Each scene shows the same named points in several views. A view is turned or mirrored, shifted and resized as a whole, has a little noise and may leave points out.

Scene 1
View 1
sol: [  9   1  22   6   4 -13  21 -20 -19   1  -2  15 -34  -6   6  16 -36   1
  -4  10  -1  -6  32   6  10  -5   7   6  14   2  18   3   8   0  -8   8
   4 -18  -9   9   5   3  -1 -10   5 -11   5  16 -13  15  11  19 -15  -5
  -9   1]
zoga: [ 10  -7  31  25 -21 -23  40   4 -24   5  -3  32 -38 -19  -3   0 -43  33
  -3  14 -32  -9  41  26  -2 -22  11  -1  -7  -2  17  13 -11  19 -17  -4
  19 -15 -35  -4  18 -17   4   5  31  21  12 -18 -17   0  11  10 -22 -22
 -11  29]
tutur: [  8   3   4  30 -16  -7  23  -8 -21  -4 -18  61 -33  -6 -21   5 -21  33
 -11  -7  -4  11  24  14 -13 -25  -6  -6 -22  28   4  21  23 -11   1  42
  27 -17 -46 -16  -3  -1  21  13  15 -11  -1  -9 -31   3   9   3  -4   1
 -14  29]
rukib: [ -5  17   1   6   2  -9 -11 -12 -13  -1  -9  12 -14   9 -11  19 -18  -8
  -4  12  16  10  11 -15   6 -13  10  -6   4  10   7  -1  22  -4  14  25
   2 -15  -3  20  -2  15  -1 -22 -13 -26  -2  12 -17  16   3  16  -9   0
 -11  -7]
Moki: [ -8  27  12  10 -13 -24 -17   7 -20   4 -19  -7   3  12 -26   8  -7   1
  -6  18  19   8  14 -35   3 -19  22 -11 -21  16  11  -9   4  14  15   4
   3  -5  10  40  12  10   3 -24 -20 -15  -8  11  -7  10 -11  25 -11 -13
   6   1]
Samaz: [-10  21   7   7  -7 -21 -22   6 -13   6 -13 -15  -4  10 -13  11 -17  -8
  -3  30  11  12  10 -33   3 -15  30 -12   3  -1  11 -12   4  19  16  -1
  -5  -4  14  40  11   7 -10 -35 -14 -14  -2   5  -8  12  -8  20 -14 -16
  -2 -10]
kodup: [ -4   7   7  -1   5 -13  -9 -13  -7   5  10  -8 -27  -5  12  15 -37 -16
  -2  29 -11  -2  16  -9   6  -3  28  -6  34 -15  13  -7   5  19  10   1
  -7 -11   0  22   4  -4 -20 -36   0 -12  12  -5 -16  11   2  11 -22 -14
 -17 -17]
Liko: [-11  11 -16  12   4  -4 -17  -7  -6   1  -7  27 -23  -1  -9  16 -27  -4
  -3  19  -1  15   8  -6  -7 -17  15 -17  19   1   3   1  30   5  19  35
   3 -12 -20   8  -7   2  -2 -26  -2 -24   2 -11 -32  11   7   5 -11  -3
 -27 -10]
Vok: [ -1  10  19  -3   2 -21  -1  -9 -17   7   4 -18 -19   1   7  16 -35 -12
  -1  30   0  -5  24 -13  12  -5  29   0  21 -11  17 -12  -2  17   3 -10
 -10 -12  15  36  13   2 -16 -32  -3  -9   7  11  -6  15  -3  24 -20 -18
  -6 -10]
mamit: [ 10  -7  19  20  -7 -11  34 -11 -23   1  -3  39 -43 -14   1  10 -38  18
  -6   4 -20  -7  37  23   2 -13   1   3   8   5  10  16   8  -1 -10  16
  17 -18 -34 -10   3  -7   5   6  22   1   7  -5 -20   9  13   8 -16  -7
 -17  20]
miru: [-15  16  -9  16 -13 -16 -24  14  -6   1 -13  13 -14   1 -21   9 -19   4
  -5  27  -6  16   3 -21 -10 -24  26 -18   1   7   1  -1  13  16  19  21
   5  -6 -14  19   1  -8  -1 -27  -4 -11  -1 -19 -28   3  -2   6 -15 -17
 -12  -2]
taf: [-12  13 -16   0  11  -2 -30 -13  -3   5   3   6 -19   5  -3  22 -28 -20
  -1  26   4  11   0 -16  -4  -9  23 -14  35  -2   3 -11  31   8  22  27
  -5  -9  -1  24  -8   6 -11 -39 -14 -27   1  -6 -26  15   4   9 -14  -6
 -23 -27]
rigi: [  2   8   9  14  -5 -11   6 -10 -19  -1 -13  24 -24  -2 -12  12 -24   7
  -8   5   9   7  21  -5   2 -15   7  -3  -6  13   8   6  15   1   5  24
  11 -16 -15  11  -1   6   8  -8   1 -14  -4   5 -19  10   2  12  -6  -4
  -7   7]
bame: [ -9  18  -2  10  -6 -18 -19  10 -10   8  -7  -3 -13   3 -11   8 -25   2
   0  31  -4   7   9 -22  -4 -18  26 -16   7  -3  10  -6   6  24  18   5
  -2  -7   0  26   9  -4 -11 -35  -8  -7   4 -10 -18   9  -1  14 -16 -17
 -10  -9]
fov: [-12  17  -8  24 -14 -14 -18  15 -11   1 -20  26 -10   5 -31   5 -13  14
  -3  16   1  19   5 -11 -13 -31  17 -23 -15  17   0   4  17   9  19  31
  11  -7 -21  13   3  -2   8 -23  -6 -13  -7 -13 -30   6   1   5  -6 -13
 -12   7]
View 2
Vok: [  8   5   5  23 -11  -3  17   7   4   2  11  -7  -2 -22  31  25 -12   1
  -9   3 -18 -23  -3  -8  10 -11  -9   1   8  15   3   9   8   1  20  10
 -10  16  14  -7  -9  15   0 -19   1  -3   5  15 -16  -3  -6  40 -18  10
  -5  11]
fov: [  5   5 -15  10   4  13 -18   9   8 -13  11  18  10 -15  18  -1 -11  12
   2   4  14   0 -17   2  13  -3  12   2 -11   9   8   6  -3 -20  -1  -1
  10 -13  17  24  11   8  -9   4   1  -7   0  -7 -10  20  -5   1   5  -6
   1   9]
miru: [ 10  12 -12  30  -6  17  -6  14   4 -15  10  14   0 -12  20  19 -11  17
  -2  13  12  -4  -6  -5  18 -13   8  -1   1  14   3  -1   3 -19   6  12
   1 -10  19  21   4  17  -7   8  -5 -17   7   1 -17   7  -6  26  -5  -2
  10  25]
bame: [ 11   8  -5  14  -2   3   2   9   4 -10   9   6  -2 -26  26  13 -17   9
  -3   4   1 -13  -5  -6  17 -10   0   1   3  11  -2   7   6  -8  13   8
  -1   0  21   6  -5  16  -6  -9  -1  -9   5   6 -14  -1   0  34 -10  10
   0  15]
kodup: [ 13  17  -7  27 -11   1  -2   1   6  -1   4   4   1 -16  22  27  -3  11
  -5   7 -11 -14   0 -12  11 -20   2  -5   7   8   0  -4   1  -9  13  14
  -9  -2  14  14 -11  12  -6 -12   1  -6  15  11 -20   5  -9  34 -14   4
   8  25]
rukib: [ 13   3  -5  -8   3  -2 -13  -1  14 -10   1   7   2 -32  22   0 -15  10
   1  -7  -2  -8  -6  -8   7  -8   0  -2  -9   7  -6   4   0  -7  12   3
   4  -1  17   8  -8   6   0 -23   8  -5   5   1  -7   7   6  15  -7   9
  -5   8]
Liko: [ 13  13  -9   9  -1   3 -22  -3  11  -7   2  16   2 -21  17   9  -5  15
   2   2   1   0  -3 -11   8 -15   8  -5  -6   3  -4  -7  -7 -16   7   8
   3 -12  12  23  -5   4 -10 -13   3  -7  18   1 -14  16  -2  11  -6  -1
  10  20]
taf: [ 22  18  -6   6  -5   4 -18  -3   8 -12  -7  14  -1 -31  26  16  -8  17
  -1   3  -1  -6   4 -17  15 -18   4 -10   2   1 -14 -11   1 -15  17  11
  -4  -9  17  18 -17  13  -6 -23   1 -18  18   5 -19  -2   3  29 -17  11
   8  22]
rigi: [  2   1  -2   2  -4  -2 -10  -2  11   2  12   4   8 -20  22   1  -8   4
   3  -4  -6  -6 -14  -3   1  -4   2   2 -11  13   3   5  -3  -9   6   2
   1   0  11  10   1   0  -4 -17  10   8   9   0  -6  23  -8   4   0  -8
  -8   3]
sol: [  7   3   8   8  -9 -13   1  -9  12  13  12  -6   5 -20  20  12  -3  -1
  -1  -6 -22 -15 -10  -2  -4  -9  -8   0  -5  14   6   4  -3   0  14   4
  -3  14   5  -1  -8  -2   3 -28  14  15  10  10 -10  23 -10   9  -5  -6
  -9   5]
mamit: [ -3   4   4  23 -14 -11  -8 -11  14  26  22  -6  13  -5  12  11  11   3
   3   0 -23  -9 -17   5 -17  -8   1   7 -11  21  16  -1 -12  -3   0   3
  -2   6  -1  10   4 -11  -4 -16  17  29  15   7 -10  45 -19  -8   6 -30
  -8   7]
Samaz: [  8   3  -5  15  -2   9   9  14   1 -17  10   3  -2 -24  30  12 -23   9
  -6   1   6 -15  -8  -5  22  -4  -4   4   3  13  -2  15  11  -7  19   3
  -1   1  24   2  -1  17   1  -5  -2 -15  -5   6 -11  -8   1  37 -12  18
  -4  10]
tutur: [ -3   2  -8   4  -1   0 -28 -10  19   9  21  10  17  -8   7  -9   1   4
  12  -7  -3   2 -23   9 -13  -1  13   5 -24  13  14   0 -19 -13 -11  -4
  13 -10   2  21  15 -13  -9  -6  16  19  11  -9  -3  52 -15 -31  20 -31
  -6  -1]
zoga: [-10   0   1  45 -15  -5   9   2   9  32  35 -12  18  14  13  19   9  -4
   3   8 -19 -13 -24  16 -15  -5   0  10 -10  33  29   7  -9  -1  -5   2
  -5  12  -2   8  14  -4  -6   2  11  28   6   9 -14  47 -29  -7   8 -36
  -6   8]
View 3
kodup: [ -3 -24   7  23   6  -7  -4   1   8  19  11  -9  15  12  25  12  21  19
   2   7 -15   5 -11  -8   7   8   2  -9  -8  18 -13  -9 -18   9 -17  10
  10 -14  -3  15   3  14   7   4  -8  13  15   2   5   8  -9  -6   3   4
  19  -5]
rigi: [  1 -11   9  13  10  -6   2   6  15  -6  11  -1  -5  11  11   3  -4  14
   3  -8   1   4 -10   8  10  12 -12  -7   3  16 -17   6  -5  10  -7  -8
  15  -5 -10   5   3  11   5  -2   6  -5   1 -10   9   5  -4   9   6  -6
   6  19]
Moki: [-10  -1   6  21  -1 -11  -2  22  19 -15  10   4   3  27   0   7  18  -2
   3 -15 -10   2  -6 -13   9   4  -6 -14  15  13  -1  10  -7  18  -6   2
  14  -4 -22   1   2  31   4  10  15 -10  -3  -9   2  11  -6   5  15  -7
  12 -15]
mamit: [ 12 -19  11  18   9  -2   9  -8  17  -3   4 -10   2   3  18   5 -22  28
  12 -10  10   0  -6  28   2  11  -5   2  -8  15 -31   2 -12   2 -11  -9
  25 -14   4  15   8  -4   8 -10  -7   3  16  -4  13   4  -4  14   1 -14
   0  43]
bame: [ -7 -14   6  19   4  -9  -7  13  10   6  10  -3  12  19  18   7  23   7
   1  -1 -14   7  -9 -12   6   5   2  -9   3  16  -8   0 -11  13 -11   3
  11  -7 -12   9   1  26   6   9   1   2   4  -1   4  12 -12  -4  10   2
  20 -11]
miru: [  1 -14   7   8  10  -9 -16  13   0  -5  -1   3   7  17  15   0  15   0
   2  -7 -12   4   0   4  12   0   5  -5   6  23 -10   9  -3  10 -14 -12
  14  -5 -18   4  -6  27   8   3   8   9   2  -6  -1  16 -19  -2  23   5
  19   3]
taf: [-10 -22   3   4  21  -4 -15   0  -5  16  18  -1   5   9  26   2  26   4
  -3  10 -15  13 -13 -14  14  14  -3 -13  -1  24  -9  -1  -9  10 -14  -3
   0  -3 -14   3  -8  22   8   2  -4  14  -1  -7   3   6  -4  -2   9  20
  25  -7]
sol: [  0 -19   8  23   7  -3   7  -2  20   3  19  -9   4   8  17   9  -3  23
   6   0   4   2 -11   5   5  16 -11  -7  -5  13 -22  -3 -13   8  -9   6
  19 -13   1  13  10   4   4  -3  -5  -1  12  -6  12   3   1   8  -5  -8
   8  17]
tutur: [ 10 -12  10   1  20  -3   0  -3  10 -20  -3   0 -14   1  11  -3 -31  14
  11 -19  16  -3  -4  35  11  11  -9   2   4  20 -29  16   6   3  -8 -28
  20  -3  -7   2  -1   4   8 -11   6  -3  -1 -17   8   3  -7  21  13 -11
  -6  53]
rukib: [ -8 -11   4  10  14  -7  -5   3   9   2  20   1  -5  11  14   4  10   5
  -1   2  -3   6 -12  -7  11  18 -11 -13   7  18 -12   5  -3  14  -8  -4
   8  -1 -12   3  -2  19   4   3   3  -3  -4 -13   6   1   0   4   6   5
  13   4]
fov: [  0 -13   7   2  14  -9 -13  11   2 -13  -2   2  -3  16  12  -3   2  -2
   5 -10  -4   1   1  10  14   2   2  -5  10  22 -10  12   2  11 -13 -18
  13   0 -20   1  -8  25   6   1  10   2  -5  -9   0  11 -14   7  25  -2
  12  15]
Samaz: [ -9 -10   7  22   2 -11  -7  18  13  -2  14   2  10  24   9   6  28   2
  -2  -3 -16   6  -7 -14   8   2   0 -13   5  14  -1   2 -12  17 -12   8
  13  -8 -15   6   2  31   5   8   5  -1   3  -3   2  13 -10  -4  14  -2
  19 -18]
View 4
kodup: [ 20   8   1  -3  -1  -7  24  23  -7 -16  -4 -16  13  -1   1 -10  34  26
 -21  -3 -21 -43  -2 -11 -24   0  -3   0   2 -12  -2   4 -38  10   2  32
   7   5 -14  19 -13   1  14   6 -13 -41   2   4 -27  10   6   3   2  36
  -9  -7]
zoga: [  5 -11 -41   5 -12   4  24 -24  -6   5   1   3 -16  44   8 -42 -41  73
 -21  -2  -7  12 -13 -15 -10  12  26   2 -35 -24  10  11  -7 -21  -4 -29
   7  -8   3  24 -33 -14  60  -7  15 -32  21 -10   7 -12  26 -27 -20  20
  -2   3]
bame: [ 21   9   2 -15  -8 -20  14  30 -15 -19  -5 -28  13  -6   0  18  35  28
  -2  -1 -21 -40  -1   5  -9 -23   8  -9  17  -5  -2   9 -25  20 -10  19
   5   2  -4   5  -2   7   5  19   2 -22   7  -2 -17   0   7   6   6  26
  -3   2]
Vok: [ 11  11  -3   9 -16 -11  26  32 -21  -9 -13 -11  17 -15   8  -1  18  23
 -13   0 -25 -43  -1  -5 -27  -6   8 -17   6  -9  -3  12 -24  11 -20  33
   1  12 -23  22  -9  -5   7  24   1 -41   2  -8 -33  -2   9   0  -3  37
 -10  -7]
Liko: [ 17   6  10 -32   8  -8   1  -5   7 -31   4 -35  23  26  -9  19  36  26
  -4  -5 -12 -22   4  -5   2 -22   4   6  -7  -9  -2   0 -24   5  22   2
   5 -12  16  12  -4   9  27 -10  -1  -6  15  23  -7   8 -17  15   6  14
   2  -8]
taf: [ 26  14  19 -24   9 -17   3  15   0 -32  -1 -35  30   6  -9  23  58  10
  -5  -3 -20 -44   6  -3  -4 -19 -10   1  10  -3  -8  -4 -40  14  16  30
   3  -5   0   9   4  16  12   2 -16 -10   3  20 -27  14 -18  28  13  24
  -2 -13]
Samaz: [  9  12   9 -21 -20 -33  11  38 -20 -23  -5 -27  26 -14   6  33  38  23
  10  -8 -24 -42   1  14 -15 -35  10 -21  24   1  -8  15 -14  19 -21  21
  -3   9  -7   0   6   7  -4  34  14  -7  11  -3 -13  -3   5  16   9  21
  -2   5]
rukib: [ -1  13  18 -20 -15 -24  -5  11  -5 -33 -12 -20  36  18  -5  15  28  22
   1  -6 -15 -24   8   7  -4 -27   9 -11  12  -4  -8   6  -7   8   2  10
  -1   3  -1  15   3  10  21  14   9  -2  11  17 -11  -4 -14  22   6  10
   7 -16]
fov: [ 22   0  -6 -41  -3 -17   1  -4  -1 -21  11 -36  10  30  -2  32  18  39
  19  -3  -7 -10  -1   2  11 -37  12  -1   4  -5   2  12 -15   2  13 -22
   5 -19  24  -3  -2  10  24  -1  16  10  21   4  14   3  -1  10   7   6
   1  13]
Moki: [  8   6  -1 -20 -30 -32  10  34 -24 -18  -6 -27  15 -13   1  36  21  40
  19  -6 -18 -29  -2  17 -11 -44  16 -24  26   1  -2  21   1  22 -25   1
  -3   5   1  -2   6   6   0  37  24  -3  11 -11   2 -11  12   8   7  18
   1  13]
sol: [-13  13   4   5 -16  -9   6   1  -6 -19 -15  -2  24  26  -4 -24  -3  35
 -22  -4 -10 -18   5  -3 -16   0  12 -10 -12 -13  -4   5  -7  -5  -1   5
   1   5 -17  30 -10   0  38   7  11 -23   8  10 -17  -8  -3   6  -9  15
   2 -21]
tutur: [-10   0  -6 -28  -7  -8 -12 -44   7 -24   3 -16   7  70 -13  -8 -26  55
  -2  -4   8  20  -4  -5  17 -19  24   2 -23 -13   4   7  13 -23  21 -50
  -2 -23  23  15 -14   3  65 -16  29  18  31  17  20 -14 -13   1  -3 -16
  10  -7]
miru: [ 28   2  -6 -34   1 -19  11   4  -7 -20   8 -36   5  11   2  29  33  38
  16  -2 -13 -27  -5   0   5 -30   7   5   9  -7   2   6 -26  11   6  -3
   4 -13  21  -5  -2   9  15   5   2  -6  18  -2   5   8   6   6   9  22
  -5  14]
rigi: [ -4   6   3 -18 -14 -17   0  -3  -4 -26  -4 -14  21  28  -8   2   4  34
  -4  -4  -8  -8  -1   6  -3 -21  18  -9  -8 -11   0   8   0  -5   2  -8
   0  -8   3  14  -4   4  36   8  21  -6  19   6  -5  -9  -1   7  -1   4
   5  -8]
View 5
bame: [ -9   2  15  26   0  -2   7   0  19  12 -13   7  -6 -10 -15  18  -2   4
   3  -5   1   8  -4  19  -1   3   0  -3  -1 -13  -4   0  14  10  -8 -16
   7 -11   2  -6  10  -6 -15   1  16   9  -7  27   6   5  -7   0  -8   5
  10  -4]
taf: [ -8  -2  27  34 -16  -2  12  -7  25  15 -13   7 -10  -8 -12  23 -11  14
   5  -1   3  11   7  20  -3  16   6  -3  -1   1   3   6  10  19 -19 -10
  13 -15  13   2  -1  -8  -9   0  15   8 -16  24   4   4  -7  -7 -15   0
  10  -4]
Vok: [ -4   7  11  25  10   0   5  10  20   2  -5  10  -6 -11  -8  17   1  -6
   5   9  -2  -2  -7  23  -3  -6  -2  -6  11 -16  -1   0  17  12 -21 -24
   4 -10   1  -8   8  -5 -15  12  15  15  -8  25   9  -2 -20  -5  -4   7
  16  -3]
Moki: [ -8   4  12  15   4  -5   0  -4  18  20 -20  10  -3 -16 -20  14   8  -2
   8  -8   1   4 -16   9  -2  -4  -3  -6  -8 -17 -19  -9   5   1  -1 -23
  10  -6  -7 -11  24  -2 -14  -5  21   9  -4  30   9   6  -2   9  -6   8
   7   1]
tutur: [  1  12   9   5  11   0   7  11  -1  -3   3  11  10  -1   6 -10  -4  12
 -16  -8   7  17  -7  -1 -16  -1  -3   7  -4  -9 -10  -6   4 -12  26  11
 -15   4 -21 -19   1  -7   2 -13   4  -7  24 -13  -4  -3  33   4  -3  17
 -24  -5]
mamit: [  2  14   4  15  16   7  11  25   4 -21  16   8   7  -1  12  -4 -10  14
 -19   6   2  13   1  10 -17  -3  -2   7  12 -12   6   1  21  -5   9   7
 -19  -3 -13 -14  -5  -9  -2   4  -4  -2  20 -15  -3  -8  13  -8   3  15
 -16 -11]
miru: [-15   0  15  20  -6  -1  12  -2  20  13 -14   5   2 -13 -12  12  -4  16
  -4 -15   5  16  -3   8  -2   2   4   5  -8 -13  -7   0  16   3   6  -4
   6 -12   1  -9  12  -4 -13  -9  10   4  -3  18  -1   7   7   3  -7  -3
  -2  -7]
Samaz: [-10   1  14  21  -4  -3   7  -2  22  18 -18   8  -4 -14 -19  19   1   0
   6  -6   2   5  -9  16  -1   0   1  -5  -3 -16 -10  -4  13   7  -9 -22
  12 -12   2 -10  17  -5 -14   1  19  14  -8  31   8   7 -11   3  -7   2
  11   0]
sol: [  6  14  10  18  18   2   3  15   9  -6   6  10  -3  -3   3   5  -2  -1
  -2  11   0   1  -5  16 -13  -2  -3  -3  10 -11  -1  -3  10   2  -9 -12
  -8  -2  -7 -12  -5  -8  -5   8  10   7   6   3   6  -6   1  -6  -1  18
  -3  -4]
fov: [-10  -1  14  12  -2  -2   9   0  13  12 -14   6   3 -10 -11   8  -2  15
  -5 -16   6  19  -5   4  -6   3   2   7 -11 -12 -11  -4   9  -1  15   0
   3  -8  -7 -10  13  -2  -7 -14  10   0   4  10  -3   6  17   6  -7   3
  -9  -7]
Liko: [ -4   2  20  22  -8  -1  15  -2  13  10  -8   5  -4  -6  -6  13 -11  16
  -2  -7   3  16   6  10  -7  12   2   1  -2  -3   1   1   7   9  -1   4
   4  -5   2  -5  -2  -6  -3  -7  11   1   1   7  -2   3  12  -7 -13   3
  -5  -5]
kodup: [ -4   8  17  29   4   1  10   8  24   1  -2   5  -5 -10  -6  18  -9   8
   0   6   1   6   3  24  -2   1   1  -2   9 -10   8   4  20  16 -20 -15
   3 -13  10  -6   1  -9 -13   9   8   9  -6  19   7   0 -15 -10  -4   5
  10  -5]
rukib: [  0   2  19  22   0  -3   7  -1  10  12 -10  11  -6  -7  -6  13  -3   2
   7  -1   0   9  -2  11  -8  11   0  -3  -1  -4  -8  -4  -3   7  -7 -11
   6  -4  -3  -9  -1  -7  -2  -6  20   5  -1  13   7   3   7  -1  -9  13
   0   1]
rigi: [  4   9  12  13   9  -3   7   8   8   6  -5  12  -1  -6  -4   5   0   4
  -1  -1   2   8  -4   8 -11   2  -2  -2   0  -9 -10  -3   4  -1   4  -6
  -2  -1 -10 -12   3  -6  -4  -6  13   2   7   4   4  -2  11   2  -5  14
  -7  -4]
zoga: [ -3  19  -4  12  28   9   8  32  10 -25  14   7  14  -8  10  -6  -1   9
 -22   2   3   4  -8  11 -11 -22  -5  11  14 -27   0  -4  34  -9  12  -5
 -20  -8 -16 -20  12  -5 -13   6  -6   4  20  -5   0  -9   4  -2  10  12
 -13 -14]
View 6
kodup: [ -4   8  -1 -19  16  26 -11   1 -16  18  13   3  10  -4 -20  -8   9  21
   1  15  -4 -12   2  -3  10  -1 -13  -6  15   4  -2  -5   9  23 -14  -1
   7  -2   6 -10  -4  10   2   8  15   0   5   0   2 -14   6 -20 -16  21
  -1  -1]
taf: [  2  -2  19 -16  17  28 -10  13 -31  14  12   4  18  -2  -3 -27   8  17
   9  23   6 -15  -4  -4  12  -3 -10 -18  10  -5  10   0   4  31 -14 -11
   7   4   5   1   4  13  -2  20  23  -8  10  -4  -4 -13   5  -3 -16   3
   1 -17]
bame: [  6   5  15 -18  13  18   0   7 -12  21  12   0  16  -6 -11 -10  -3  15
  12  30  -2  -8   4   0   8   3 -10  -3  12  -1  13  -7   7  20 -14  -9
   1   8   2  -5   4  17   1  -3  16   7   7  -2  -4 -12   6 -12 -17  10
   1  -8]
Moki: [ 15   1  25 -14  13   9  14  13 -12  22  17  -6  19  -1  -3  -1 -16   5
  26  37  -1  -5   4   0   2   4 -11   0   3  -1  27 -12  -3  14 -17 -11
  -6  16  -2  -1  16  16   0  -6  13  10   0  -8  -6  -9  -2   1 -12   6
   4  -9]
miru: [ 11  -6  28 -13   0  25  17   8 -17  16  -1  -5   8 -20 -10 -17   0  13
   3  31  -5  -9   3  -8  -4  10  -8  -5  -2   0  15   0   7  16  -9  -4
   7  -3   6  -3  -4  13   3   4  11   4  14  -5 -10 -15   8  -6 -18  -5
   9 -10]
mamit: [ -8  -4   5 -10 -21  22   2   1  -5  19   2 -15  -6  13 -23  16   2  -5
 -16  -8 -17   6  -3  -6  -7  -2 -13  10 -13  12  -1   0  -8  13 -10  27
   7 -26  16 -11 -10 -12   1  21 -26   1   3   4  13 -15 -17  -1   5  13
  15   4]
sol: [ -8   6   1 -14   0  18  -7   6  -7  23  16  -9   6  21 -16  10  -1   0
   1   3  -7   1  -7   0   5  -4 -15   6  -1   6   4  -6  -7  13 -13  11
   2  -6  11  -9   2  -6   2  14  -7   2  -5   3  11 -11 -11  -5  -1  20
   7   4]
Vok: [ -5  14  -6 -21  22  17 -11   0  -4  25  16   0  14   3 -24   4  -3  17
   8  21  -7  -7   5   2  15   0 -14   5  18   4   1 -13  12  19 -18  -3
   0   9   1 -16   4  13   2  -2  15   8  -3   0   3  -7   3 -19 -16  25
  -5   4]
zoga: [ -6  -2  -1 -13 -26  19  12  -5   8  18  -6 -15 -16  -2 -41  26  -1  -1
 -25  -5 -27   9   2  -6 -17   8 -13  17 -13  13  -6  -6   5  -1 -10  34
   4 -33  12 -16 -16  -9   9   4 -30  13   4   7   7 -15 -10 -17  -2  16
  18  10]
tutur: [  4 -17  32  -4 -38  19  20  10 -12  17  -2 -21 -10   9  -7   6  -7 -17
  -9   1 -13   7 -10  -8 -22   3  -9   7 -31   9  17   4 -18   7  -4  23
   5 -26  17   5  -3 -14   2  29 -28  -2   6   0  -1 -18 -21  17   5  -8
  24  -6]
rigi: [  5  -1  19 -11  -9  18   5   7 -13  21  10 -10   5   8  -8   3  -6  -1
   6  13  -5   2  -4  -1  -5  -2 -14   4  -7   5  17  -2  -4  13 -12   8
   1  -7   9  -2   4   3   1  11  -6   2   3  -4   0 -11 -12   6  -2   4
  13  -4]
Liko: [  1  -7  24 -15  -1  29   2  13 -27  13   5  -5  12  -3  -5 -21   7   9
   0  17   3  -8  -5  -7   2   1 -10 -12  -1   4  12   5  -3  22  -5   1
   9  -6  11   1   0   3   0  25   6  -8  11  -3  -4 -16  -4   1 -12  -3
  11 -13]
rukib: [  8  -6  32 -12  -1  17   8  16 -23  19  13  -6  16   6   8 -14  -7   3
  18  24   3  -6  -8   0   0   0  -8  -7  -2   1  26  -4  -9  22 -11  -6
   0   8   5   5  12   8  -1  15   9  -2   6  -7  -3 -17  -7  12  -8  -3
   9 -16]
Samaz: [  8   3  17 -18  19  12   8   5  -8  23  10   0  17 -12 -11  -6 -13  15
  19  35  -2 -11   7   0   6   6 -12  -4  12   0  18 -13  11  16 -19 -13
  -2  13  -1  -5   9  23   2  -7  19  10   6  -7  -7 -10   9 -12 -21   9
   0  -6]

Which points are out of place in each view (at most two, in the order of its rows)? Write none if all are in place.
view 1 => bame
view 2 => miru, kodup
view 3 => none
view 4 => Samaz
view 5 => taf, mamit
view 6 => Moki, rukib
